A landscape with many valleys, sampled at points; each row gives a point and its height.
A ball rolls from a point to the lowest of its 2 nearest points, and stops where none of them is lower. Distance is the straight distance between rows; heights are no part of it.
Z657 height 377: [ -4  -9  20  -5   9  -2  -9  -6   3  -4   0   9   6  -1  16  10  22  10
 -21  -2  -5   6  11 -16  -5   9   2  14  15  -5  -1  -3   1  -5  -4  13
 -24 -14 -15  -7  16]
Z356 height 293: [ 28  -2  12  19   3 -13  21  17   2 -12  -1  10 -15  -2  11 -30  -7 -15
 -17 -10   6   1   9  -7  -2  14  23 -11   0 -14 -21 -10  -8  13  -4  -2
   8  -2   8 -18 -13]
Z291 height 399: [-15   0 -21 -10 -11   7  -6   0   0   8   1 -17   0   3 -18  13 -17   1
  30   0  -2  -4 -15  14   7 -16 -17 -13 -17   8  13  12   4  -3   5 -12
   7  14  10  18  -6]
Z830 height 159: [  4  -1   3   2  10  -5  -8  -1  -7 -13  -5  22 -10   8   8  -5  -7   8
 -17  20  -6  -1  11   0 -16  17 -21  28  11 -17  -3 -13 -20 -14   9   6
  -8 -10 -10 -18  18]
Z902 height 282: [-17 -11  12   6  -2   5  -5 -15  10 -13   0  -1   2  10   3  -7   1  22
  13  17 -14  -3  21  -4   6 -15 -23   6  -4  14  -1  -3  10 -14  -9   6
  -2   7  -3   7 -16]
Z839 height 136: [ 14  -6  17   9   5  -7  10   8   9   3   4  -2   4  -6  17 -13  28  -2
 -31 -26   9   6  11 -18  -1   4  33 -18  12 -11 -19  -3   0  13  -8  19
 -17 -14  -3 -12   1]
Z421 height 368: [ -4  27 -14 -23  16  -6 -24  11 -16   4  -8   9  -9 -13   7  11 -30  -7
   3  -4   6  14 -16 -11   5  -1  -2   9  10 -10  21   1  -6  14  -2 -36
  35   7 -22  13  -9]
Z106 height 526: [ 12  17 -27  -4  -7   0  11  19  -9  20  -2 -17 -11 -14 -21   5  -9 -37
   8 -22  13  -5 -44  14   1   0  31 -26 -10  -3   3  10   4  19   3  -8
   8   2  16   5   5]
Z747 height 327: [ 19  -3  35  34   7 -13  10   8  17 -23  -1  13  -7   4  27 -29   4  -8
 -19  19  -5  -2  31  -7   1  10   2  14  21 -11 -18 -15  -7   5  -4   4
  -1  -5  -7 -19  -8]
Z568 height 160: [-15  20 -15 -36 -12  -1 -22 -10 -16  23  -8 -19  16  -9 -11  41   0  -7
   6 -11   5   8 -21   6  -2  -9  -7  10   2  12  39  22   9   6   2 -12
  -7  -7 -17  24   9]
Z897 height 313: [-13 -17  -5  -9  -3   6  -1 -10  -1  12   6  -3  21   9  -2  10  39  25
 -17 -16   1   4   1  -9 -10  10  13 -12   9  -4  -7   3  -2 -17   3  29
 -23 -10  -4  -3  28]
Z149 height 244: [ -5  21 -18 -32  -5   1 -16  -3 -18  23 -13 -14   8 -11  -9  33   2 -19
   3  -7   5   1 -31   8  -3  -1   9  11   6   6  32  15  11   6   1 -10
  -8 -19 -10  15  20]
Z800 height 415: [ 30  -8  -7  22   1  -8  23  17   4 -15   5  16 -19   3  -1 -33 -21 -10
  -4   1   2  -2   5   5  -4  13   9 -11  -7 -15 -27 -17 -24   7  10  -4
  22  11  21 -26 -11]
Z616 height 268: [ -6 -13 -12   5  10   2  -6  -1  -5  -9   5  23 -15   7  -2  -9 -24  26
   0   6  -6   2   3   0  -5   1 -29   2  -6  -4  -8 -14 -22 -11  14   1
  16  14  -1  -8  -3]
Z70 height 528: [ 16  -3  -9  14  20  -3   5  12  -2 -17  13  30 -27  -4  -5 -29 -39  17
  -3  -4   9   6   3  -7   3   8  -9 -14  -4 -15 -19 -24 -32   7   8 -16
  37  27   5 -18 -21]
Z814 height 455: [ -8  10  25  -3   2  -4  -7 -10   6  -5  -2  -5   6  -8   9   2  -6   9
  10   4  -1   7  20 -14  15 -14 -10  15  -4  14  14   4  16   8 -19 -14
   2  10 -11  15 -30]
Z602 height 696: [ 25 -21 -11  17   9  -7  13   8   4  -6   7  18  -1   7   7 -19  11   5
 -30  -3  -3  -4  12  -1 -19  23  11  -5   1 -27 -27 -20 -34  -8  17  24
  -1  -4  17 -36  17]
Z772 height 145: [ -6   1  -7 -21   1   2  -8   2  -4   7   3   3  -1  -2  -4  11  -8  18
  -6 -15   3   7  -9  -8   0  -4  -7  -4  -2  -3   9  -1 -11  -1   4  -1
   4   9  -7   7  -3]
Z438 height 727: [ 25 -19   7  24   7 -11  16  15  16 -10  13   9  -5   5  10 -29  10   7
 -33 -18   4   1  20 -12  -9  15  21 -24   3 -21 -33 -17 -19   6   3  18
   1  -1   8 -32  -3]
Z689 height 553: [ 10 -12   1  19   9  -2   8  10   4 -16  10  21 -20   3  -4 -28 -25  17
  -5   3  -2   0   8  -3  -3   6 -13  -4  -8  -7 -19 -19 -24   0   6  -4
  24  14   9 -20 -18]
Z294 height 583: [ 12   7   2 -16   8  -7  -3  14  -9   5  -4  12  -5 -13   8   5   3  -4
 -25 -19  12  12 -13 -12  -7  14  15   3  12 -15   3   1  -7  14  -1  -3
  -9 -10 -11  -9  13]
Z675 height 397: [  2  10   7   4  -3   2  -9   2 -10   0 -13   2   1  -1  12   8   6 -24
   1  23   0  -4  -2   9  -7   2  -2  33  14  -4   7  -2   9  -6  -2   4
 -20 -21 -12  -1  22]
Z593 height 215: [ 21  -7  27  38  -6  -6  22  11  27 -18  -1  -1  -5   0  18 -32   8 -25
   1  11   0  -5  25  -2   4   2  16 -10   5   5 -27  -6  11  11 -12   4
   9  -9  10 -11 -21]
Z188 height 361: [  0  12   8  -9  -1   3  -9 -10 -12  12 -11   1  13  -5   7  21  17 -22
  -2  13   2  -2  -7   6  -6   5   0  31  17   3  15   7  11  -4  -2   4
 -25 -26 -14   7  24]
Z68 height 149: [-30  -4 -10 -28 -14   2 -10 -20 -11  14   3 -24  30  13 -20  38   9  32
   6  -9   3   5  -4   3   1 -15 -13  -6  -7  11  21  24  13  -3  -3   8
 -12  13  -6  23   0]
Z989 height 469: [  3  19 -13  -5  -7   2   1   9 -11   8  -9  -3  -6  -6  -2   5 -15 -30
  14   9  -1  -6 -21  15  -1   2   0  10  -5   0  12   4   5   3   3 -18
   2 -11   0   7  10]
Z398 height 529: [ -8  -9  20  -1  12  -3  -6  -7   9 -12  11  10  -8  -8  11 -12  -6  38
 -10 -17   3  17  24 -29   9 -10 -10  -9  -1   0  -2  -8  -4   7  -8  -5
  10  21 -10   1 -33]
Z125 height 525: [  0  -1  17   9   4  -3   9   4   9 -12   4  -2 -12  -6   2 -18 -18   0
  16  -2   2   4  15  -9  14 -10  -3  -4 -13  11  -2  -4   9   7 -13 -19
  15  11   7  10 -34]
Z625 height 422: [-12  -4 -10  -1 -15   9  13 -11  -1  15   3 -31  24   1 -17  17  39 -11
   8  -7   4  -8 -15   9   7  -5  29 -24  -2  12   5  19  25  -6  -5  20
 -16  -3  12  20  10]
Z867 height 590: [ 10 -22 -10  18  14  -4   7   0  -1 -19   8  32 -18  12   0 -24 -16  23
 -19  19 -10  -5  14   4 -15  14 -28   3   2 -15 -18 -25 -38 -12  22   8
  15   7   8 -33   2]
Z829 height 232: [  8  -7 -13  11  -8   7  14   8   1   6   2 -12   3   0  -5  -8  19 -12
   6 -11   0  -7 -10  12  -2   2  21 -18  -9   1  -9   4   4  -2   4  18
  -8  -4  15  -6   7]
Z65 height 358: [ 32  -1  14  22   6 -17  22  22   8 -14   4  17 -21   0   6 -38 -24  -8
 -13  -8   8   4  12 -12  -1  18  13  -6   2 -17 -24 -20 -19  16  -2 -13
  22  11   8 -21 -21]
Z983 height 147: [ 13  -6  -2  15  -3   4  18   7   6   8   4 -14   8   0   2 -10  35 -12
 -12 -20   6  -1  -2   2  -1   5  39 -25   4  -3 -15   5   7   3  -5  25
 -13 -11  13  -9  11]
Z160 height 761: [ -4 -23   1  10  -7   5  14  -4  12   2  12  -6   4  10  -1 -11  21  18
  -4 -15   3   0  10 -11  -1  -4  13 -36 -11   5 -20   0   7  -3  -3  21
  -1   5   7  -2  -3]
Z566 height 486: [  8  24  27  -5  10  -8  -8   0  -4  -1 -13  12  -3 -11  22   3 -11 -14
  -9  11   3   9   9 -13   4   6  -3  36  17  -4  13   0  11  15 -10 -19
  -9  -8 -22   3  -4]
Z395 height 450: [ -9  -8  -7  -4 -12   8  15 -10   5  16   6 -33  24   5 -21  12  39   1
  -1 -17   9  -3  -6  -2   7 -10  32 -35  -8  11  -2  21  25   7  -8  18
 -12   8   9  19  -4]
Z212 height 200: [-10   9  27   7   6   1  -9 -12   2 -17 -12   7  -3  -4  15   0 -12   2
  15  29 -11   2  22  -5   9 -13 -29  34   5  14  13  -3  13  -6 -11 -13
  -1   1 -12   9 -13]
Z887 height 452: [ -1  24 -27 -18  -5   2  -3  15  -8  19  -2 -14  -5 -10 -21  16 -18 -29
  20 -16   9  -4 -41  11   9  -9  11 -22 -13   7  17  13   6  16   3 -27
  16  10   8  17   1]
Z201 height 210: [-16   0  -1 -14  14   1 -27 -19 -18  -5  -8  24  -7  11   8  18 -10  18
 -13  22  -9   1   6   3 -16   8 -42  44  16  -5  15  -7 -15 -22  11   5
 -10 -19 -22  -1  29]
Z47 height 330: [ -9 -18 -11  15 -15   9  19   0  16  -5   6 -18  -4   7 -17 -16   3  -1
  28   4  -4 -10  -2  11   9 -14  -3 -32 -24  19 -13   5  11  -8  -2   4
  11  11  27   9 -13]
Z135 height 505: [-12  -7  32  -1  12  -4  -6  -8   9 -11   3   9  -1  -3  16  -5   4  28
 -15  -5  -6  14  29 -26   6  -9  -8   6   8   5   3  -5   2   7 -16  -1
  -7   8 -15   1 -23]
Z503 height 204: [-22 -16 -14 -25 -11   6 -11 -15 -11  16   8 -13  23  15 -19  32  14  35
  -4 -18   4   6 -11  -1   0  -3  -7 -13  -2   4   6  16   5  -8   6  19
 -12  10   0  12  11]
Z598 height 388: [ -9  19  13  -6  -7   3  -3 -13   6   6  -7 -27  16  -7  -5  14   1 -12
  23   8  -3  -2   5   6  18 -21  -5   9  -9  22  24  18  25   9 -15 -13
  -8   7  -4  25 -21]
Z635 height 197: [  5  -6  28  22  -4   0   6  -1  21 -10   2   0  11   4  20  -8  23 -11
  -6  15  -5  -8  20  -1   3  -5  14   2  14   5 -16   0  15  -1  -9  18
 -12 -12  -5  -6   4]
Z25 height 531: [  7  25  17 -18  18 -15 -13  10  -8  -1  -4  21  -8 -16  18   4 -15   4
 -28 -12  10  19   4 -26  -1  13   4  22  20 -18  12  -6  -3  19  -7 -21
   1  -3 -28   1  -4]
Z46 height 328: [ -1  23 -26 -24  -4  -2 -17   8 -21  17 -14  -6  -4 -10  -7  25  -9 -30
   7   1   4  -2 -34  16  -8   3   6   9   3  -4  27  13   3   5   1 -23
   5 -13 -13  12  24]
Z136 height 473: [ -8 -14 -27  -6 -12  12   4  -4  -6  14   6 -14   7   7 -18  11  16   8
  10 -14   1  -5 -24  12  -2   0   6 -22 -12   3  -2   8  -1 -13   9  19
 -10   1  14   3  18]
Z680 height 267: [ -3 -11  11  12   8  -1   0  -2   5 -15   2  13  -7   5   9 -11  -5  16
  -6  11  -9   0  17  -3  -1   2 -17   8  -1  -1  -9 -11  -6 -10   1   5
  -1   3  -2  -9  -6]
Z681 height 459: [  1  20  18  -5   5  -3  -6   3  -5   0 -11   3   3  -7  16   8  -9 -12
   4  14  -2   5   4  -3   2  -5  -2  27   5   3  16   1  10   8  -9 -13
  -7  -8 -14   7  -8]
Z336 height 75: [-21   9 -13 -29 -14   1 -17 -16  -9  15  -5 -19  21   2 -15  39   6   9
  10  -6   1   2 -11   7   2 -12 -12   9  -1  12  29  21  13  -3   0  -2
 -17   0 -12  21   5]
Z739 height 357: [-13 -15   4  11 -12  10  14  -3  19 -11   7 -19  -1   9 -15 -18  -5   3
  34   9  -8  -8  11   8  15 -15 -12 -26 -24  22 -10   4  17  -6  -6  -6
  15  13  22  15 -25]
Z760 height 220: [ 11  -5  13  18  -4   1  12   2  11   4   4 -12  12  -4  10  -4  34 -15
  -9  -9   4  -5   8  -2   3   1  36 -14  14   2 -10   6  16   4  -8  21
 -16 -12   4  -3   9]
Z992 height 221: [-20  12  -6 -28   0   2 -29 -16 -19   9 -16   3   7   0   2  33   0   5
   2  11  -6   2  -5   5  -9   0 -27  37   9   3  26   7   2 -10   0  -5
 -16 -17 -22  11  24]
Z982 height 463: [ 11  -1  -5   8   0  -1   6   9  -3  -1   0   8  -3   0   4 -10   5  -4
  -8  -1   1  -2  -2   5 -10  11   8   5   1 -10  -6  -8 -10  -4   6  11
  -7  -7   2 -15  12]
Z889 height 320: [-16 -18   5  15  -7   7   8  -9  17 -14   2  -8   0  14  -6 -12   1  15
  22  17 -13  -9  17   5  10 -15 -20 -11 -17  20 -10  -2  15 -13  -3   6
   6   8  11  11 -19]
Z191 height 214: [ 21   6   8  13   0 -10  14  18  -1  -5  -5   6 -14  -6  11 -20 -10 -23
  -5  -1   5   0   0  -2   1   8  18  -1   0 -10 -11  -6  -3  11  -4  -7
   3  -1   5 -10  -7]
Z664 height 495: [  9 -13 -10  16  -3   2  10  10  -2  -7   3   8  -7   6  -1 -17  -1  -7
   6   8  -6 -11   0  13  -8   9  -2  -4 -12  -5 -15  -8 -14 -12  10   9
   5  -2  16 -16   5]
Z559 height 423: [-19  -5  12  -1 -11   7   1 -15  12  -9   5 -20  10   5 -10   3  -9  17
  32   9  -8  -3  18   0  16 -21 -20  -5 -18  24   7  12  20  -2 -10  -9
   7  21   5  24 -32]
Z481 height 499: [  1  16  17   5   8  -6   2  10   6 -12  -3   5 -15 -14   7 -18 -27  -5
  19   4   1   8  16 -10  18  -5  -1  12   0   5   4  -5   6  12 -16 -28
  21  11  -1  10 -37]
Z142 height 409: [ -8  23 -21 -16  -7   3  -6   7  -1  15   0 -25  -3 -12 -22  17 -23 -21
  29  -7   7  -1 -26  15  12 -16   2 -17 -19  11  22  16  10  14  -3 -30
  18  13  12  25 -11]
Z533 height 158: [ -3   8  32   7   9   0 -11 -10  -1 -14 -11  21  -6   1  21  -1 -11   1
   1  35 -11   1  24  -7   3  -2 -26  43  14   3   8  -7   4  -5  -8  -9
  -6  -6 -15   0  -6]
Z704 height 304: [-12 -19   1   7   3   4  -6 -10   0 -14   3  13  -2  14   5  -7   4  19
  -1  15 -14  -6  14   2  -8  -2 -23   7  -3   2  -8 -11 -12 -25   9  16
  -3  -2  -2  -9   7]
Z454 height 192: [  9   4 -13   4  -6   7   9  16   4   5   2  -7 -13  -6  -7  -9 -26 -14
  23  -8   7  -7 -21   9   9  -5   7 -19 -20   4  -4   2  -1   8  -1 -17
  19  13  16   5 -13]
Z611 height 491: [  6  16 -37 -12  -7   2   0  17 -11  19  -5 -12  -7 -15 -18   9 -17 -32
  10 -15  11  -4 -48  14  -2   0  19 -21 -10  -1  11  11   0  12   6 -21
  16   6   4   9  13]
Z753 height 338: [ -8   1  15   1  -6   5   7 -16   9  10   4 -21  30  -5   3  18  53  -3
  -8  -4   9  -5   4  -5   5  -4  34 -10  15   8  -2  15  29   2 -10  23
 -26 -14  -7   9  15]
Z459 height 485: [ -2   6  29  -1  13  -6  -6  -2   8  -6  -1   5  -1  -5  15  -7  -3  12
  -9  -5   2  11  22 -20   7  -6  -1  15   4   1   8  -4   5  12 -14 -10
  -4   7  -9   6 -25]
Z531 height 651: [  6  -4 -30 -12  -3   8  -5   4 -14  16   3   2   3  -3 -11  13   7  -3
  -9 -21   5   3 -32  10 -15   9   9  -7   1  -9   2   1 -14  -8  15  13
  -7  -6   5  -8  28]
Z712 height 424: [ -4  26  -7 -14   8  -3 -12   6 -10  -2  -5  12 -11  -8   3   1 -32  -7
  16   9   0   7  -5  -2   8  -6 -16  11  -1  -1  16  -1  -1   8  -6 -37
  35  11 -12  15 -14]
Z949 height 350: [ -6  10  13   4 -11   1   9 -10  10   3  -2 -36  14  -6 -13   6   8 -19
  27   6   4  -9   4   6  18 -18   5  -3 -15  27  17  19  31  11 -15 -14
  -4   5   6  25 -24]
Z239 height 299: [ -8  21 -18 -29   4  -2 -24   9 -16  15  -8   1  -2 -11   1  24 -19  -5
  -4 -12   7  11 -24  -4  -1  -1   2   3   5  -7  25   8  -6  14   2 -27
  18   3 -18  12   4]
Z39 height 668: [ 14 -12 -27  -5   4   3  -2   5 -11  11   5  12   0   5  -7  -1   3   5
 -18 -17   3   0 -22   7 -20  20   8  -7   3 -21  -7 -10 -27  -9  20  21
  -9  -4   6 -23  29]
Z78 height 343: [-16 -16 -23   7   1  10  -3 -16  -2 -10   5  11 -16  18 -15  -4 -24  21
  21  25 -17 -11  -6  23  -4  -6 -51   4 -18   4  -9 -10 -15 -27  21   2
  19   9  10  -8   1]
Z217 height 711: [ 30 -10   1  21   8 -16  15  15   4 -11   0  17  -7   3  11 -26   3  -2
 -33  -6   0   2  11  -8 -13  23  17  -2   9 -29 -23 -19 -26   3  11  10
  -1  -3   7 -34   7]
Z338 height 219: [ -4  -3  -6  -3  13  -1 -12  -7  -8 -12  -2  27 -17   8   0  -6 -21  18
  -8  18  -7   2   6   5 -10   6 -33  21   4  -7   0 -15 -23 -14  16  -1
  10   1  -8 -13   8]
Z105 height 298: [  9  -1  30  13  -2   0   0  -5  14   5   3  -2  23  -5  22  16  47 -23
 -15   5   1  -3  11  -1   4  12  30  15  36  -2  -8   8  13   4  -6  25
 -29 -26  -8  -8  30]
Z464 height 425: [ -4  17  10  -5  -4  -2  -6  -5  -3   3 -10 -12   5  -9   3   9  -3 -19
  17  13  -7  -5  -1   5  10 -13  -6  21  -3  15  18  10  18   1 -14 -16
  -6  -6  -6  16 -10]
Z868 height 71: [ 18   8  -5   8  -1  -4  14  20  -2   2   2   1 -14  -8   0 -18 -21 -23
   6 -13  12   0 -16   3   4   6  20 -16 -10  -4  -3  -1  -4  16  -1 -14
  14   8  11  -3 -13]
Z504 height 522: [ 18  -9 -21  22  -7   3  17   9  -1 -12  -1   5 -11  11  -6 -21  -9 -18
   9  21  -8 -16  -2  22  -9  12  -5   2 -12  -8 -24 -15 -15 -13  15   4
  14  -1  24 -22   9]
Z331 height 285: [  3 -11 -16   8 -14   6  13   4   5   7   4 -16  -1  -1 -14  -8   9  -8
  16  -5   1  -8 -14  10   3  -6  13 -28 -21  10 -10   7   8  -5   2   8
   0   4  23   2  -4]
Z100 height 212: [-5 -9  2 -2  4  3 -5  0  0 -1  1  5 -5  1  0 -3 -4 15 -5 -5 -2  4  6 -5
 -1 -2 -3 -2 -6  0  0 -2 -3 -4  2  6 -3  1 -2  1 -4]
Z651 height 348: [ -9 -19  13  -6   5  -2  -3  -9   7   3   5   3  13   4   9   4  33  30
 -27 -15  -1   5  14 -19  -9   8   7  -5  12  -8  -9  -2   0  -8  -3  25
 -21 -11 -12  -8  12]
Z357 height 286: [  1  -1  15  18  -7   7  18  -7  19   9   8 -21  24  -3   7   9  50 -23
  -6  -3   5  -9   5   1   9  -2  43 -19  15  12  -9  14  30   6  -9  26
 -17 -18   2   1  13]
Z960 height 261: [  1   3  -5   7  -9   6  12   5   9  -1   1 -18  -7  -3 -15 -10 -15 -17
  30  -1   1  -8 -12  13  12 -14   3 -15 -20  13   5   8  11   6  -8 -14
   9  10  20  18 -17]
Z406 height 230: [ -9  12 -14 -32   1   1 -21   2 -14  17  -5  -3   5  -7  -4  30 -14  15
  -3 -21   4  11 -19  -5   0  -8  -9   1   3  -2  21   5  -7   9   2 -15
   9   5 -16  13   0]
Z600 height 280: [ 25 -11  27  36   1  -8  14  13  23 -22  -2   6  -8   4  19 -29   4 -12
 -11  15  -6  -3  30   0   2   6  11   2  10  -5 -28 -16  -1   7  -5   5
   4  -6   5 -21 -11]
Z973 height 608: [  9   1 -11 -12   2  -5  -2  15  -9  14   2  10  -9  -8   4   3  -4   2
 -22 -31  15   9 -23  -8 -10  14  21 -11   3 -14  -1  -4 -19  10   5   1
  -2  -2  -6 -11  10]
Z219 height 389: [-14 -12  -1   0 -12   7   8  -7  16  -4   7 -19  -3   6 -19  -6 -11  11
  29  -3  -2  -1   4   2  18 -20 -15 -26 -24  19  -3  10  15   2  -6 -13
  13  25  18  20 -32]
Z530 height 28: [ 23  -8   6  17   2  -7  18  13  10   1   5  -6   0  -2  10 -17  27 -11
 -24 -25   6   0   8  -8  -3  13  39 -25   7 -13 -24  -6  -2  11   0  21
 -10 -13  11 -18   5]
Z237 height 451: [-17  -5 -25 -16 -13  11  -9  -9 -11  17  -2 -11  10   7 -19  21   5   4
  12  -7  -1  -8 -24  16  -4  -6  -9  -3  -9   5  13  12   0 -16   9  10
 -12  -3   8  14  20]
Z169 height 308: [-12 -10 -24   2   7  10 -13  -6  -7  -6   5  18 -16  12 -11  -2 -32  26
  10  12  -7  -4  -7  10  -6  -5 -45   2 -11   2  -3 -15 -23 -17  19  -3
  21  15   5  -7  -1]
Z370 height 334: [-11 -19 -12   4  -2  10  -3  -9  -2 -11   4   9  -7  15  -7  -9  -7  21
  12  21 -14 -11   5  15  -6  -4 -32   6 -12   5 -11 -10 -12 -27  11  15
   5   0   7  -8   6]
Z942 height 558: [  8  12  17 -11  14 -10  -3   7  -8   2  -7  14  -4  -9  17   1  -3  -4
 -26 -12   5  14   3 -15  -5  15   7  14  16 -15   7  -3  -3  15  -5  -8
 -13  -9 -18  -8   4]
Z225 height 552: [ -2  -9  22  18   3  -2  15   2  24 -11  10  -8 -10  -3   5 -26  -4  10
   8  -7   1   6  25 -17  11 -14   5 -21  -8  14 -16  -4   9  11 -18  -5
  12  10  10   7 -37]
Z174 height 547: [ 18 -14 -27  19  -2   4  12   4  -8 -11   4  18 -12  14 -13 -20 -17  -6
   8  21  -8 -14   0  19 -14  16 -17   4 -13 -17 -24 -20 -26 -17  25   6
  17   2  27 -32  11]
Z238 height 386: [ -8   0  -5  -3  -4   9   9 -11   1  18   3 -30  27  -2 -12  21  52  -4
  -6 -13  10  -5 -10   3   3   5  38 -20   9  12  -2  18  20   0  -1  27
 -21  -8   8   9  23]
Z890 height 246: [-21  -9 -11 -20 -12   7  -3 -17  -8  13   3 -14  26  10 -14  28  32  21
  -3 -14   4   2 -11   0  -2  -3   3  -6   1   3   8  15  11 -14   1  20
 -25  -3  -4  14  22]
Z871 height 740: [ 15 -18  -2  15   2  -5  11  10   6  -7  10  10  -6   3   3 -26   6  12
 -15 -12  -1  -1   9  -5  -8  12  10 -22  -1 -11 -27 -12 -17  -2   4  18
   4   3  11 -23  -5]
Z632 height 429: [  9   3   5   5   2   0  -2   3  -5  -2  -6   7  -2   3  10   0   5 -13
  -3  12  -4  -3   3   5  -8   7  -1  20   8  -8  -1  -5  -2  -7   0  11
 -15 -15  -7 -11  18]
Z469 height 462: [ -1  26   9  -2  13  -6  -5   7  -6  -7  -7  16 -13 -11  10  -9 -32 -11
  13  15   3   9  10  -4   9  -2 -11  21   3  -2   8  -2   4   9  -7 -32
  22  10  -9  11 -20]
Z805 height 306: [ -8   4  -1  -1 -12   2   6  -4   9   2  -2 -28   4  -6 -15   2  -8 -17
  36   5  -1  -8  -6  10  17 -20  -4 -12 -21  20   9  15  22   5  -8 -16
   4  11  16  24 -24]
Z460 height 572: [  7 -19   6  21  12  -5   9   0   5 -22   9  25 -19  12   5 -28 -14  25
 -13  10  -9   2  22  -8  -5   7 -19  -4   1  -6 -22 -21 -26  -5  10   6
  16  13  10 -25 -13]
Z967 height 364: [-13  15 -15 -15  -5   0 -10   1   0   6   1 -17  -5  -6 -18  12 -27  -5
  33   2   2  -3 -11  10  11 -18 -13  -7 -20  14  21  13  10   3  -3 -26
  17  18   9  24 -16]
Z956 height 682: [ 15 -18 -12   4   6   1   4   6  -1   4  13  17  -1   8   2  -8  10  14
 -23 -16   0   1  -4  -4 -16  21  10  -9   3 -19 -19 -11 -27  -8  16  25
  -7  -4   9 -30  21]
Z334 height 283: [-14   1  -7 -18  -9   8  -4 -13  -7  19  -4 -17  24   0 -12  26  30   2
   0  -9   6   0 -14   4   0  -1   9   4   5  10  16  17  10 -10  -2  14
 -27 -10  -2  15  22]
Z746 height 231: [-14  29 -15 -40  -5  -3 -32  -2 -17  18 -11 -16  12 -11  -4  38  -9  -6
   4  -8   3   8 -20   0   3  -8  -5  18   6   6  43  15   5  10  -4 -26
   6  -5 -20  25   5]
Z644 height 632: [ 11   3 -23 -10  -4   2   2  12 -12  18   2   0  -5  -8  -6   8   2 -11
 -11 -26  10   1 -31   6  -8   6  22 -16   2 -10   4   2  -9   8   6   5
  -3  -2   4  -8  18]
Z662 height 102: [  1   2  21   5  14  -7  -9  -3  -3 -16  -7  26 -11   4  17  -7 -10   5
 -15  23 -11   3  19  -6  -7   9 -22  32  15  -9  -1 -12  -8  -6   1  -4
  -7  -8 -16  -9   7]
Z915 height 750: [  4 -25   2  17   0   0  12   1  17  -4  13   4  -1   8   1 -23  14  22
 -14 -21  -2  -1  14  -9  -3   2  12 -35  -8  -3 -27 -10  -8  -3   1  23
   5   7   7 -17 -12]
Z114 height 476: [-11  -3   1  -7 -14   3  13 -14   4  11   6 -36  22   0 -18  12  24   2
   1 -23  11   3  -4  -4  14 -15  21 -33 -12  16   6  24  25  14 -13   9
  -9  16   7  23 -21]
Z869 height 325: [-10   6   2 -18  -4   4 -11 -15 -10  15  -8 -11  19  -4   2  28  26  -5
   0   6   0   0  -9   3  -1   1   2  21  11   7  17  10  13  -8  -3   7
 -31 -22 -12   8  24]
Z17 height 284: [-22 -17 -10 -11  -3   8  -2 -19  -4  14   8 -13  30  16  -9  21  45  32
  -9 -15   2   0  -5  -1  -4   7  10 -14   2  -1  -4   9   7 -18   8  33
 -21  -8   2   5  31]
Z878 height 400: [ -3   4  23  -9   6  -2 -12  -7  -3   0  -6  10   4  -6  15  12   9   3
 -19   9  -1   7  10 -12  -8   5  -5  31  19  -4  10  -5   4   0  -3   3
 -26 -17 -21  -1  12]
Z783 height 271: [-15  23  -7 -29   1   0 -27  -8 -19  10 -14  -3   5  -5   2  33 -13  -8
   5  10  -3   2 -14   5  -5  -3 -18  27  10   3  34   8   1  -1  -1 -20
   0 -12 -21  19  13]
Z914 height 510: [  3  25  29 -12  24 -14 -14   5  -4  -7 -10  23  -7 -12  27   0 -13  -2
 -22   3   3  16  15 -25  -1   6  -3  34  22 -14  11  -4   1  16 -12 -22
   0  -1 -27   1  -7]
Z592 height 571: [ 21 -19 -20  20   4  -5  12   6  -3 -17   4  25 -11  15  -5 -25 -13   4
 -13  18  -8 -11   8   7 -13  17 -14   0  -3 -20 -26 -27 -35 -11  23  10
  16   3  21 -36   8]
Z414 height 412: [  5  28 -20 -16  -2   0  -1  15 -18  11 -14  -1  -9  -8  -4   8 -18 -39
  10   3   5  -2 -29  12  -5   4  12   6  -1  -7  16   9   2  11   2 -28
  14  -6  -5   8  13]
Z880 height 426: [-21   1 -22 -22 -19   8 -12 -11  -5  14   2 -17   8   7 -25  26 -11   5
  27  -2  -7  -5 -20  19   4 -16 -19  -7 -15  13  18  18   7  -8  10   0
  -1  10  10  23   9]
Z806 height 498: [ 18   4 -16   9  11  -3   6  15  -6 -10   4  28 -20   3  -7 -22 -38  -1
  -3   6   5   0  -7  -1  -6  11  -7  -5  -2 -16 -17 -18 -33   4  14 -19
  36  17   2 -23  -7]
Z121 height 430: [-14  11  22  -1  -3   3  -6 -14  11  -7  -1 -14   6  -5  -2   2 -10   8
  26  13  -5   1  21  -6  20 -25 -18  13  -6  20  16  10  20   4 -16 -18
   4  14  -5  24 -36]
Z500 height 177: [-16   6   0 -16   5   2 -29 -20 -14  -1 -12  14   2   4   4  26   0   5
  -7  21  -7   1   1   4 -15   7 -31  45  14  -1  19  -3  -1 -20   5   4
 -16 -23 -23   3  32]
Z340 height 460: [ 31   6 -13  17  -1  -6  22  16  -5 -15   2  22 -20   7 -10 -28 -33 -14
   1  13   5  -6  -3   7  -9  16   0  -2  -2 -19 -23 -16 -30   5  16 -17
  30  11  14 -26  -3]
Z243 height 252: [  2  -5  24  15  -3  -1   0  -7  13  -1   0  -2  16   0  20   7  39  -9
 -11  10  -1  -3  16  -3   2   4  18  11  23   1  -7   2  15  -3  -4  21
 -21 -22  -8  -5  20]
Z447 height 243: [-24  -2  22  -1   5   2 -18 -20   6 -15   1   1   6   3   6   7  -4  25
  12  24 -16   3  25  -9  10 -18 -33  22   2  16  14  -1  10 -10 -10  -6
  -4   8 -14  15 -19]
Z826 height 126: [  8 -12  29  25  -5   2  14   2  25 -10   2  -4   3   2  17 -19  19  -8
  -1   6  -3  -6  27  -5   6  -7  17 -12   6  13 -23  -1  18   9 -12  11
  -2  -6   1  -7 -13]

For each start below, name the point where the ball stops.
Z78 -> Z662
Z438 -> Z868
Z25 -> Z868
Z238 -> Z530
Z504 -> Z336
Z869 -> Z336
Z889 -> Z662
Z689 -> Z868
Z398 -> Z530
Z135 -> Z530
Z739 -> Z530
Z657 -> Z336

Call two points neighbours if one is among the 2 nearest of the other. Go from one point of each pair to the other, from neighbour to neighbour, staying as low as possible. Name the highest point that can't be avoided.
Z772 / Z662 -> Z78
Z826 / Z530 -> Z105
Z826 / Z772 -> Z739
Z336 / Z500 -> Z783
